A landscape with many valleys, sampled at points; each row gives a point and its height.
A ball rolls from a point to the lowest of its 2 nearest points, and stops where none of them is lower. Distance is the straight distance between rows; heights are no part of it.
nir height 280: [145 117  92 130 169 124 159 122 132 130 135  97  85 130 106 137 121 130
 164  96 125 168 116 135 115 173 101 113 130 123 125 149 113 102 145 124
  93 161 127 136  96 149 132  69 155  85 126 112 104]
Riguz height 437: [ 86  99 143  82 156  45 148  72 114  90 102 153 111 168 113 100 171 124
 100 143 170 152  61 136 109 134  64 125 120 115  45  86  85 156 163 124
  77 164 133 117  58 101 142 118 137 124 133 156  97]
zag height 395: [111 105  88 144 134 107 118 136 104 139 114 103 111 115 130 125 146 141
 158 127  90 165  73 166 138 170  54 129 105 169 106 145 165  96  98  86
 109 137 113 162 115 148 123 101 139  86 136  95 132]
zut height 581: [121  69 131 144 122 144 155 178 107 134 120 106 101 151 105 129  71 142
 112  68 110 146 104 140  95 168 102 119  95 155 134 176 123 172 146 144
  72 168  96 142 111 172 132 112 163 101 161 135 158]
nenik height 553: [134  73 148 107 129 126 135 139 120 113 122 109 120 163  96 122  78 134
 121  97 129 147 119 146 117 109 139 128 115 135 123 119 109 177 122 118
  90 139  98 129 124 169 142 142 166 120 153 107 161]
mozem height 305: [127 101 122 109 135  94  94 153 145 124 124 116 103 121  78 134 140 109
 109 125 159 113 174 133 133  83 130  70 142 102  92  95 131 117 121 174
 107 134 162 145 136 156 140 132 151 122 108  97 134]
sala height 236: [151 146 158 112 130  99 109 129 167 109 124 105 129 124  96 122 126 107
 104 124 161  69 178 113 132 101 114  90 116 109  84 109 114 132 115 171
 151 133 152 135 102 139 116 161 126 156 102 171 124]
gik height 303: [117 132 125 185 132 181 130 155  88 152 139  94 147  81 123 138  90 163
  97 127 114 134 102 138 102 134 154 117 101 152 178 174 145 128 121 148
 137 174  90 118 191 197 157 121 110 122 128 171 169]
guf height 396: [ 89  88 112 109 147  65 158 124 113  92 125 136  92 160 127 127 171 117
 129 112 121 176  64 152 102 167  45 107 117 149  77 117 132 158 169 120
  56 202 143 140  58 110 127 101 149 106 147 116 106]
gavov height 544: [ 40  69 130 106 158  45 147 130  86  93 134 160 107 175 113  96 165 109
 126 105 161 158  85 160 126  87 103 137 106  99  84  87 121 190 126 148
  42 175 147 107 104 115 143 121 123 135 150 100 165]
bur height 294: [106  91 103 164 181 111 160 115  97 135 170 128 119 121 129 137 110 113
 135 110 103 200  68 181 109 154 141 163 102 150 149 148 149 159 141 114
  60 196 118 106 150 119 156 143 146 111 131 119 151]
did height 374: [143 127 116 138  97 135  97 163 144 155 125 174 151 111 135 109 117  93
 102 136  93  53 221  50 172  98 158 124 131 117 155 126 150 111 106 141
 198  81 193 160 143  65 107 174  76 151 110 124 104]
Vin height 614: [132 124  70 107 147 109 181 158  75 131 103  83 106 106 107  99 150 121
 136 114  70 153 111 120 119 147 131 130  86 140 134 175 191 127  90 111
  85 164 126 103 149 185  91  67  95  65 156  97 135]
beg height 582: [118 117 141 183 115 125 119 143 158 156 144 156 113 138 158 144 146 104
 122 120 131 130 111 149 143 180  75 159 163 159 114 170 111 124 143 170
 139 136 130 154 106  80 160 124 166 143 107 151 106]
kir height 205: [110  78  94 172 138 134 118 151 122 159 152 146 115 115 120 157  94  97
 116 122 119 160 120 155 123 145 155 142 138 153 164 152 170 152 134 147
  95 140 123 131 171 134 157 150 170 117 114 103 146]
kifiz height 244: [179 181 159 122  96 158 114 126 172 137 125 113 176 109 147  99  98 131
 136 154 123  30 212  89 132 104 129 111 137 122 121 129 114  89 105 144
 187  75 147 130 109 124  96 148  98 170 121 172 124]
Gofin height 450: [ 98  83 148 136  80 143 107 141 138 131 132 173 142 103 123 113 108 117
 106 108 158  67 124 170 133 121 161 165 135 137 119 117 147 182  89 166
 185  73 105 129 116 121 178 171 141 185  99 136 168]
nog height 521: [ 63 107 105 111 178  65 173 145  87  98 137 121  87 132  96 102 172 114
 137  89 151 179  93 144 118 102 113 120  96  91 117 112 115 163 119 140
  65 211 143  97 115 153 136  75 107 100 142 107 157]
Loma height 797: [138 126  76  91 126  76 131  89 120 116  86 171 136 152 150 134 183 101
  83 157 117 158 186  70 144  81 166  93 133 103 126  89 178 132 168 106
  97  95 197 148 129  38  86 156  79  96 132  30  81]
buga height 778: [167 145 121 104 129  88 154  69 145 111 101 147 141 167 160 114 163  98
 100 158 121 150 169  84 128 114 138 123 141 113  92 116 151 128 166 104
  94 109 152 158  93  72 104 134 118 128 129  81  85]
butub height 843: [101 107  83 111 133 108  89 137 118 118 124 188 123 112  97 138 157  90
  92 132 113 114 177  91 184  80 183 105 109  85 182 102 194 152 107 113
 155 115 163 124 185  84 112 183  84 128 113  74 123]
mozu height 595: [155 164 156 189 115 177 122 115 156 171 147 126 148 121 179 155  97 146
 141 131 138 124 112 148 138 149 121 163 180 166 175 152  83 116 131 156
 184 113 113 112 128 101 152 144 156 149 119 167 107]
Leke height 349: [103 112  69 129 167  93 158 136  87 124 139 102  85 114 140 121 161 130
 160 101  84 183  53 168 112 192  47 119  82 156 103 158 159 127 123 106
  72 202 136 134  89 135 123  74 133  79 140 115 116]
luvur height 360: [132  99 104 114 116 177 139 176  64 136 118  92 124  93  95 126 103 188
 119 126 129 130 119 132 108 114 132 111 103 131 142 172 148  97 111 134
 128 148  97 129 172 210 145  87 110 102 132 130 186]
rel height 110: [145 114  86 103 100 149  78 142 127 129 129 124 126 106 127 124 125 145
 161 153 122 124 157 120 153  81 164 120 163 140 158 110 150  57 107 103
 173  73 137 153 179 139 123 140 143 107 123  66 136]
rudof height 566: [ 44  45 133 101 124  81 118 160 107 107 139 171 116 167 102 126 140 114
 106 107 155 112  93 179 115  96 119 132 109 126  71 102 150 200 133 160
  61 127 137 124 129 142 143 150 160 150 144 103 191]
vegi height 507: [179 136 143 100 125 100 123  51 151 133 114 160 129 122 175 116 150  74
  91 179 155 119 165  97 129 161 143 161 154 123  67 136 109 126 165 151
 163  89 150 138  95  39 151 165 140 151  91 174  57]
Sud height 220: [120  89 100 104  81 159  72 150 139 122 133 158 122  87 124 102 128 144
 167 121 155  90 160 162 154  72 195 139 191 135 167  88 126  85  86 132
 215  51 132 140 145 112 169 139 156 148 113  69 149]
dinop height 613: [104 168 169 178 102 163 152 169 118 104 138 122 152 126 144 166 142 192
  94  91 138  89  78 114  95 173  65 110  74 133 138 181 100 143 173 147
 121 179 103 128 130 151 111 105  92 146 142 226 164]
kopet height 222: [158 162 105 116 106 140  75 132 156 143  90  88 153 103 136 116 121 128
 169 172  93 119 191 126 138 110 130  87 130 135 126 121 165  40 118  78
 150  64 133 162 150 166  85 104 125 114 148  97 114]
Tivu height 361: [ 76 124 151 170 196 111 148  86 116 126 161 115 144 120 134 134 113 123
 151 120 135 216  32 212  99 137 136 154  97 156 141 115  84 149 151 101
 100 207  96  87 154 123 165 157 128 139 129 172 143]
ziz height 471: [ 86  95 146  78 125  57 123  94 132  92 110 161 118 155 124 117 159 123
 106 127 181  99  72 144 117 113  92 169 118 122  28  79  97 182 114 170
 121 123 133 119  81 113 157 144 143 135 120 150 144]
pida height 568: [122 133 145 123 116 104 126 112 125 107 127 127 129 161 132 157 152 156
 132 143 153 123  53 146 139 154  53 140 114 150  70 115 107 129 130 110
 104 136 107 131 111 127 117 130 131 118 123 140 144]
Kise height 257: [135 130 185 105  96 178 118 139 110 112 122  86 151 130 112 125 109 192
 122 129 138 113  92 153 121  91 124 103 107 136 133 117 109 140  92  92
 158 120  74 103 142 203 127 148 127 142 153 154 174]
savog height 309: [131 164 132 185 126 177 132 181 142 194 110 117 155 105 142 112  99 131
 116 149  53  92 182  86 106 169 110 110 122 134 159 206 175  83 150 154
 111 116 144 149 146 166  96  65  94 108 157 150 122]
podez height 523: [109 100 169  86 137 122 124 113 119 106 142 137 129 144 104 115 116 131
 129 116 173 130 114 160 131  66 174 146 133 101 122  75  99 180 102 130
 133 127 109  89 136 156 169 173 155 161 127 128 165]
Gebod height 604: [102  79 151 139 103 134 135 161 132 112 107 120 113 154 105 146  92 157
 123  65 151 110  70 160 105 175  69 123  90 152 115 156  79 170 147 145
 124 146  82 143  81 151 144 121 168 127 142 170 158]
virav height 609: [112 125 154 164 118 121 108 152 172 140 120 120 113 143 112 146 114 115
 107  96 129 105 113 138 109 183  68 108 115 155 106 160  89 141 150 174
 135 151 124 154  82 145 135 132 171 134 132 187 110]
pera height 417: [153 144  95 142 124 140 125 100 118 125 168 183 128 132 176 152 148 132
 143 152 142 142 131 101 167 133 142 183 166 121 172 124 146 106 146  95
 155 108 139 138 154  46 131 150 119 139  95 100 110]
Mup height 588: [113 133 129 117 154  94 164 138  95 119 109 101 122 157 131  96 161 113
 127 138  72 167 108 119 128 121 126 130  88 124 124 138 187 152 103  59
  59 164 131 105 141 145  72  99  74  93 174  88 155]
Vezur height 219: [148 140 129 189 122 180 116 164 122 179 140 109 149  87 122 113  78 132
  82 144  93 109 172  86  96 143 167 110 126 135 190 185 166 117 143 172
 125 149 131 133 180 180 129 123 102 129 134 161 135]
kalev height 625: [127 126 140 170  97 189 104 145 129 168 140 120 135  83 144 142  90 170
 143 121 163 107  98 194 128 117 141 135 173 172 179 131 108 114 102 164
 190 102  93 120 139 148 172 142 162 149 113 127 150]
tuz height 467: [157 140 104 152 137 155 117  84 137 153 158 151 152 151 170 149 106 109
 123 165 103 158 138 101 142 149 162 150 141 146 184 138 181 141 152  85
 129 115 122 123 173  98 110 175 124 132 125 104 103]
bel height 519: [130 191 112 143 145  93 167 154 135 121 130 125 112 119 125 125 184  88
 116 112  94 133 180  80 123 133 118  97 135  89 123 145 164 137 146 160
  88 178 169 140 106 122  98  67 104 116 123 125  99]
vos height 522: [155 144 159 169 110 156 106 146 179 173 145 146 142 114 155 110 132  86
 127 155 106  84 186  86 157 145 112 155 166 125 137 159 111  93 122 157
 179 100 167 145 122  67 124 142 121 165 116 168  92]
gat height 195: [136  86  70 109 159  89 150 107  97 116 130 136  96 132 113 123 146 126
 144 129 137 180 115 133 124 125 120 123 156 124 104 112 140 107 141 126
  71 154 152 157 101 102 139  95 148  86 118  49 114]
Nagu height 541: [137 156 168 141 117 130 112 101 130 143 136 140 161 165 162 193 121 153
  99 153 142 110  61 151 136 144  97 160 118 174 104 130 114 161 133 137
 128 118 101 105 154 111 124 194 137 131 125 175 145]
Kegu height 385: [157 168 142 126 104 121 120 127 142 129 155 167 146 130 152 168 153 138
 103 155 165  71 138  98 156 121 115 168 150 126 105 114 122 119 113 158
 167 100 152 112 141  71 126 166 103 147  91 145 123]
remu height 487: [149 148 130 149 140 193 179 124 123 126 121  83 126 129 145 129  89 178
 173  61 101 143  94 122 105 204  94 115  76 125 162 174  88 143 149  64
 141 134  90 129  89 173 122  64 128 105 144 170 133]
pul height 319: [128 177 171 121 130 174 156 101 109  99 129  84 157 144 131 136 112 188
 177 122 122 141  63 151 122 140 104 125  96 125 136 118  87 140 120  49
 137 132  70  86 119 180 105 118  97 134 156 160 161]
Fosif height 606: [144 101 105  95 113 118 148 122 109  83 108 109 111 159 113 115 132 164
 165  92 155 132 117 118 144 111  87 133 132 110  87 102  89 126  94  89
 128 117 117 152  85 148 122  85 134 105 138  81 155]
Faniv height 498: [129 117 142  99 100  91 153 139 107  88 131 158 131 187 139 148 158 144
  95 103 164  95 119  92 138 112  79 156 115 121  42 112 101 190 114 175
 106 129 140 138 101 105 124 128 119 128 130 135 157]
nomad height 409: [146 130 181  66 177  90 147  43 126 127  90 126 141 169 126  93 111 101
  83 194 133 180 136 134  92  96 174 111 117 118 113  99 113 136 197  76
  59 113 116  95 120 106 103 190 121 150 156 140  87]
zisu height 470: [129  95  95 127  90 107 111 185 149 149  95 167 129 136 156 122 155  91
 122 133  61 141 200  71 159 114 159 126 151 152 126 114 160  95 127 120
 130  83 196 182 124  54  99 117 104  80 150  32  64]
Kiv height 580: [134  79 110 103  91 113 118 125 138  93 110 145 123 143 114 114 132 165
 157  98 187  99 116 156 135 111 113 160 176 126  74  84  72 118  89 140
 169  78 124 144  72 113 157  93 145 130 109  82 155]
tezo height 461: [157 111 153  86 139  80 125  41 144 125  87 140 133 139 135 106 116  73
  65 186 156 152 150 122 106 134 162 128 124 134  79 106 122 144 183 128
 106 101 128 126  97  78 136 198 155 147 114 149  72]
gug height 527: [123 128 142  98 136  74 159  81 105  97 119 154 131 187 146 108 162 106
  86 119 157 149 127  92 151  88 131 168 113  87  79  96 114 199 106 138
 101 133 147 115 101  96 131 160 111 145 135 118 138]
minam height 432: [164 197 144 128 138 146 138 113 142 114 159 129 152 133 129 151 131 147
 135 139 163  99 167  95 128 102 146 139 153  92 140 117 110 108 132 137
 137 120 134 118 153 127 109 133 107 152 107 137 138]
nev height 413: [108 133 123 180 175 139 163  98 131 109 151 106 126 107 137 137 122 146
 168  72 133 187  31 192 110 186  95 133  90 145 142 146  78 138 138  96
 143 196  88 109 106 132 158  96 143 119 123 177 134]
vuvut height 433: [117 152 130 155 107 190 122 201 131 181  86 113 130  83 123  95 146 144
 180 136  69 106 172  81 138 139  84 148 159 115 135 178  99  17 109 123
 177  84 158 169 110 115 100  39 100 124 161 143 109]
foteg height 549: [ 98 154  99 111 104  92 149 206 100 119 100 114 100 116 107 129 185 118
 117 106  84 120 159  78 120 123  84  66 123 121  97 132 167 135 122 158
 103 163 166 160  98 158  95  55  93  85 140 102 125]
Vog height 814: [ 98  98 102  87 153  77 130  96  83 114 113 174 115 168 136 123 180 108
  94 166 129 174 127 105 162  84 156 132 117  99 118  84 180 157 132  79
  81 130 160 121 149  58 113 170  77 111 130  49 119]
suden height 183: [167 188 180  86  92 187 107  95 143 126 116  71 165 131 138 151  98 198
 163 147 131 101  97 179 118 100 128  76 131 147 139  89  85 121 119 100
 169  78  84  78 135 189 103 164 148 144 153 153 129]
tem height 213: [ 96 119 188 132 154 120 117 117 115 127 165 144 152 165 118 157 104 112
  86 141 135 150 100 149 111 104 172 164 105 130 141 104 107 196 141 127
  99 156 109  70 187 133 143 229 131 163 143 181 151]
fep height 100: [136 127 141 164 135 148 111 138 128 145 160 123 140 125 115 152  85 107
  88 136 123 131 151 118 114 118 173 123 124 131 173 135 150 158 132 143
 114 146 122 114 186 154 130 179 142 142 121 139 141]
gul height 591: [ 82 147 162 126 123 119 134 154 112  99 130 110 130 169 122 165 150 171
 123 106 135 111  53 128 113 166  51 100  70 134  96 141 101 158 155 102
  97 167 106 119 118 162  85 114 111 125 156 192 168]
Dil height 253: [176 209 185  75 109 142 113  44 154 119 116  94 170 129 162 148 114 156
 145 190 137 103  92 164 118 118 141 125 127 149 111  83  96 135 119 110
 169  78  92  71 120 138 107 181 130 151 135 184 108]
vob height 320: [174 132 136 104  83 154  89 143 151 143 142 145 167 100 144 112 101 121
 104 149 130  21 197  89 157  85 153 118 128 143 137 106 142 112  85 144
 230  54 173 119 146  90 116 209  79 164  96 154 118]
Pibaf height 423: [130 122 100 134  97 135  99 198 126 163 116 151 139 112 122 123 133 121
 122 142  80  90 211  57 154  88 158 114 147 125 149 140 163  79 108 135
 147  94 182 176 162 100 101 119  90 105 131  79 118]
Pamut height 285: [ 93 155 185 140 166  86 147 117 129 109 152 141 146 181 125 139 147 103
  91 137 117 158  92 124  98 138 133 149  86 120 113 133 112 180 163 117
  56 190 129  83 158 126 105 176 112 151 158 190 133]
nizo height 442: [130 132 124 133  99 156 154 189 116 130 111 110 108 143 129 138 135 166
 154 104 108 117 134  85 124 168  56 108 119 119 100 173 117 105 133 110
 118 124 129 160  96 151 101  41 111  94 143 120 134]
lolu height 545: [178 152 159 138 123 120 120  89 175 160 130 149 124 142 180 134 155 101
 121 154 139 119 135 132 139 179  84 162 177 136  73 156  83 102 167 169
 161 104 148 135 100  52 163 123 154 152 103 186  65]
ril height 664: [124 166 141 170 137 145 167 142 121  93 148 107 133  94 107 114 124 129
 117  96 134 136 135  94 112 127 164 131 107  98 153 143 109 137 115 134
 139 190 109 119 145 171 133  92 102 144 119 169 147]
vopo height 557: [124 141 155 104 139 100 151 101 113 103 113 114 136 173 129  94 140 122
 120 134 123 151 130 103 147  80 141 137 102  94 113 107 139 167  96  79
  97 136 121 118 123 143 103 135  98 133 156 103 157]
nizu height 491: [103 116 103  97 189 111 147 122 115 106 132  81  90 108  70 115 137 129
 156  93 160 178 107 145 119 108 159 100  99  81 133 112  99 123 120 117
 113 184 118  91 139 195 148  73 132 101 121 129 144]
kinol height 348: [ 98 149 205  91 197  61 159  78 133 120 108 124 134 186 108 118 128 112
 105 157 118 182  97 149  81 131 123 123  90 117 100 111  94 150 207  90
  37 163 116  82 111 113 105 161 101 138 163 187 102]
meton height 403: [118 102 108 106 121 145 142 182  73 125 115  97 114 146 104 152 125 184
 141 111 126 129 101 120 111 143  79  85  93 128  97 153 132 125 123 106
  86 145 110 140 137 189 102  68 106  82 155 108 178]
Godu height 479: [140 160 137 152  96 141 115 167 159 158 121 146 136 120 149 127 167 120
 157 156  90 105 164  91 164 137  83 145 166 128 102 143 108  49 120 127
 166  90 164 171 114  75 106  80 111 130 125 122  90]
tovol height 709: [138 162 159 107 186 120 153  67 167 108 104  87 124 137  92 127 105 112
 151  98 124 172 116 144  89 169 139  94  92  98 145 121  86 134 185  82
  98 159  95 104  87 152 113 104 138 129 146 177  89]
sepov height 734: [164 164 138  92 178  98 167  62 167 104  83 106 127 144 113 110 119  99
 125 136 123 163 173 124  89 140 147  91 127 100 125 128 129 120 196 103
  56 137 123 129  80 129  95 103 142 125 151 115  84]
zuva height 383: [151 164 131 129 143 171 161  89 120 104 140  80 146 125 134  91  94 143
 175 116  90 168 117 124 105 136 167 134 107 125 172 137 125 139 112  71
 137 147  80 110 131 193 112 106 123 129 164 131 136]
buzof height 337: [108 143 112 150 112  94 122 158 112 119 154 173 116 126 130 158 188 117
 120 134 142 102 132 101 169 121 108 144 152 113 107 116 146 116 114 160
 137 142 150 152 142  77 129 127 114 134  87 112 130]
vom height 483: [160 155 144 125 125 161 179 128 147 100 126 113 118 168 132 138 118 163
 157  72 131 123 123 101 125 179  85 124 120  93 122 158  76 137 153  97
 124 124 110 139  76 142 115  64 131 121 142 152 127]
sovig height 406: [154 121 120 102 163 124 116  79 143  98 139 104 102 122  92 123 113 138
 161 125 195 157 132 166 111 105 165 112 172 102 142  87  75  95 140 136
 138 143 109 119 114 143 159 121 182 138 114 123 116]
roned height 277: [123 112  97 134 143  89 145 106 103 105 153 187 101 140 143 137 182 109
 122 139 153 160 120 126 140 140 117 159 164 108 105 110 139 130 151 139
 101 152 152 152 111  51 154 121 139 130  87  89 102]
Zuk height 509: [150 160 152 141 100 158 100  84 145 157 147 141 175 144 178 166 100 131
 109 181 120 112 113 118 147 137 144 148 133 166 157 121 152 158 127 106
 171  87 109 109 163 113 114 209 123 148 118 155 114]
Von height 589: [ 78  47 104 124 116 104 148 172 100 109 128 149 103 144 103 112 123 122
 139  73 152 124  95 165 113 128  94 130 120 128  89 121 130 175 121 160
  81 142 118 155  82 142 146  78 161 125 136  85 177]
Zuz height 543: [111 112 104 149 100 103 148 213 117 144 120 130  91 119 129 120 159  90
 108 109  66 142 144 105 114 160  89 115 137 159 122 164 187 134 128 173
  90 165 165 162 108 121 116  83 136  86 142  94 101]
kibu height 510: [119  93  82 141 117 110 110 177 131 163 104 143  98 104 128 125 146  76
 112 137  66 143 165 110 142 149 144 122 136 164 148 144 208 106 115 133
 107 117 162 160 143  98 114 119 131  77 134  56  83]
gode height 488: [ 85  89 144 120 129  99 117 103 134 117 153 185 127 138 123 137 126  90
  98 126 170 104 114 162 126 122 165 181 125 120 101  98 132 204 125 162
 130 110 126 103 130 102 172 197 153 172 103 140 150]
devat height 871: [115  91 106 153 134 125  71 124 170 162 140 150 114  97 126 159 111  64
 109 168 151 122 176 151 149 138 152 113 152 131 154 116 156 108 153 164
 145 116 160 142 149  78 155 186 159 152  91 115  93]
Vepip height 478: [141 209 127 138 152 143 143 131 156 123 136 121 148 125 130 139 132 117
 141 136 100  97 198  81 114 120 141 102 128  84 139 151 155 112 150 142
  95 134 137 129 143 155  83  72  98 132 130 129 133]
nuv height 380: [116 117 132 178 114 197 124 195 111 203  99  94 124  95 140 110 102 162
 139 126  84 123 142 110 123 164  75 134 132 150 158 208 120  57 112 148
 159 110 128 165 116 156 132  57 112 108 156 154 116]
korak height 829: [ 93  92  88 102 142  99 123 144  75 122 117 153 112 132 115 110 164 111
 112 129  99 156 130 112 167  71 183 129 105 100 154 106 200 153  88  88
  99 133 146 113 190 122 116 144  91 103 136  54 167]
vek height 639: [157 145  43  97 120 118 171 164  79 151  75 103 115  95 112  83 141 127
 133 115  45 121 175  84 129 127 185 134 114 137 157 184 199  89  87 135
 110 110 147 115 166 173  83  60  99  57 153  78 111]
fafun height 359: [ 96 124 125 184 105 132  88 163 123 161 113 113 125  94 132 146 133 151
 135 125 129 119  85 174 147 147  66 122 123 170 130 150 148  88  92 134
 163 119 102 154 130 158 143 117 139 120 119 131 147]
diba height 698: [126 119  62 144 159 128 111  98 108 136 135 126  98  66 123  99 128 107
 180 128 105 182 116 164 139 144 178 147 140 145 182 136 170  77  94 101
 155 132 117 134 149 126 158 115 152 114 100  87 103]
Sudo height 438: [161 138 129 148 128 194 146 122 119 153 111  69 138 125 129 103  49 157
 149  94  75 151 123 124  95 170 138 109 107 152 179 176 127 138 128 107
 129 123  84 139 125 209 122 104 143 107 169 147 121]
Kol height 856: [ 89  99  96 165 119 132  85 176 132 147 150 183 119  76 108 143 136  83
  97 133 113  96 160 113 161 124 161 127 123 120 180 132 189 131 114 153
 164 128 156 145 172  98 147 168 117 141  88 112 126]
mem height 561: [186 175 167 156 114 169 110 105 181 183 165 145 170 131 186 156 100 120
 123 165 136  81 162 111 138 140 131 165 181 141 155 141  87 121 154 172
 182  92 158  98 138  69 127 176 138 172 115 199  90]
Buval height 142: [184 169 166 118 124 136 101  96 193 134 127  82 150 114 130 123  82 108
 145 152 149  83 187 142 125 132 137  93 134 126 124 109 100 106 129 160
 173 104 126 124 105 134 115 164 147 173 118 191  99]
bige height 454: [149 152  94  88 155 134 130 101 135  95 118  67  98 109  86 108 125 138
 176  97 164 149 161 120 118 106 158  89 136  76 145 112  83  89 123 111
 151 139 122 120 119 200 129  75 143 117 132 126 130]
koz height 407: [130 103 153  93  84 140  82 115 166 139 134 151 139  96 135 133 112 135
 124 137 179  62  99 220 132 105 168 143 160 168  95  71 113 153  94 175
 204  42 118  86 114 117 181 180 165 168  93 133 149]
peko height 675: [114 126  88 156 119 161 107 154  88 139 154 144 115  61 127 123 123 140
 147 131 120 130 119 135 154 113 180 151 143 133 190 141 160  88  85 132
 176 128 103 128 176 140 160 117 119 128  94 108 150]
sopi height 638: [133 198 166 183 129 197 186 144 131 100 153 121 176 111 146 138 120 183
 125 102 125 107 113  92  90 160 129 126  84 100 160 158 108 135 162 120
 130 171  90 107 154 167 116  69  73 140 131 204 164]
fadan height 884: [108  94 100 149 129 108  97 141 161 162 126 182  98 105 136 129 157  51
 119 151 120 138 193 114 158 147 148 137 171 125 152 130 144  97 150 155
 147 113 185 168 118  30 152 138 141 132  96  89  61]
vivub height 302: [149 169 133 149 112 153  78 130 145 157 114  82 153 104 133 155 122 159
 145 166 129 108 129 159 144 124  97  90 133 148 132 133 142  68 117 115
 154  98 107 140 163 170 107 134 126 125 121 137 142]
gute height 304: [137 126 126  95  99 164  95 114 131 116 160 152 141 118 141 140 125 144
 137 156 171 100 133 140 149  79 183 141 160 131 165  85 131 134  90 126
 191  83 124 106 163 118 142 195 140 157 102 102 139]
moro height 358: [147 101 134  62  99 130  67 104 158 101 124 137 146 112 128 116 136 137
 124 157 176  77 128 166 161  62 167 116 151 132  86  45 120 117  89 133
 190  49 143 103 145 125 152 191 148 142 107  99 139]
doli height 651: [129 133 119 173  93 206  94 158 115 183 146 125 143  66 154 124 101 162
 146 149 121 104 142 130 143 111 162 144 174 157 223 149 136  77  91 146
 212  93 117 129 168 134 149 139 129 146 120 129 133]
dor height 552: [139  82 129  91 101 159 113 131 130  97 137 121 124 138 110 118 102 176
 158 103 180 117 111 176 128  79 147 133 170 130 117  89  94 128  97 134
 152  89 101 127 125 159 162 134 174 139 126  83 167]
zozo height 686: [125 169 173 135 157 127 138 101 165  98 128  77 139 109  92 109 113 103
 130 112 143 144 132 141 112 129 162 104  90  99 148 113  92 148 125 112
 144 178  98 100 115 180 127 132 121 162 126 196 119]
riz height 347: [162 123  97 129 156 142 119 107 148 144 140  99  98 130 112 146 100 137
 180 135 150 154 153 133 114 133 136 120 179 135 141 132  99  63 154 141
 108 123 135 153 132 133 138  99 172 102 124 103 108]
fefu height 362: [117 100  89 122 116 143 119 120 110 110 170 207 121 125 140 141 130 121
 140 119 169 120 138 125 161 102 185 182 166 108 180  99 142 152 115 130
 174 102 132 123 148  71 162 163 130 152  90  84 141]
Lizim height 757: [179 155 144 130 140 126 155  83 161 120 128 131 138 172 144 130 108 113
 129 132 113 150 146 108 112 156 128 140 140 131 121 146 123 143 166 114
  95 133 118 144 110 111 120 133 152 135 136 131  97]

Where does a ball stop that starts at each point below?
peko | Vezur
Vin | Leke
vek | Buval
Zuz | Buval
korak | gute
rudof | gat
virav | fep
foteg | gat
sopi | gute
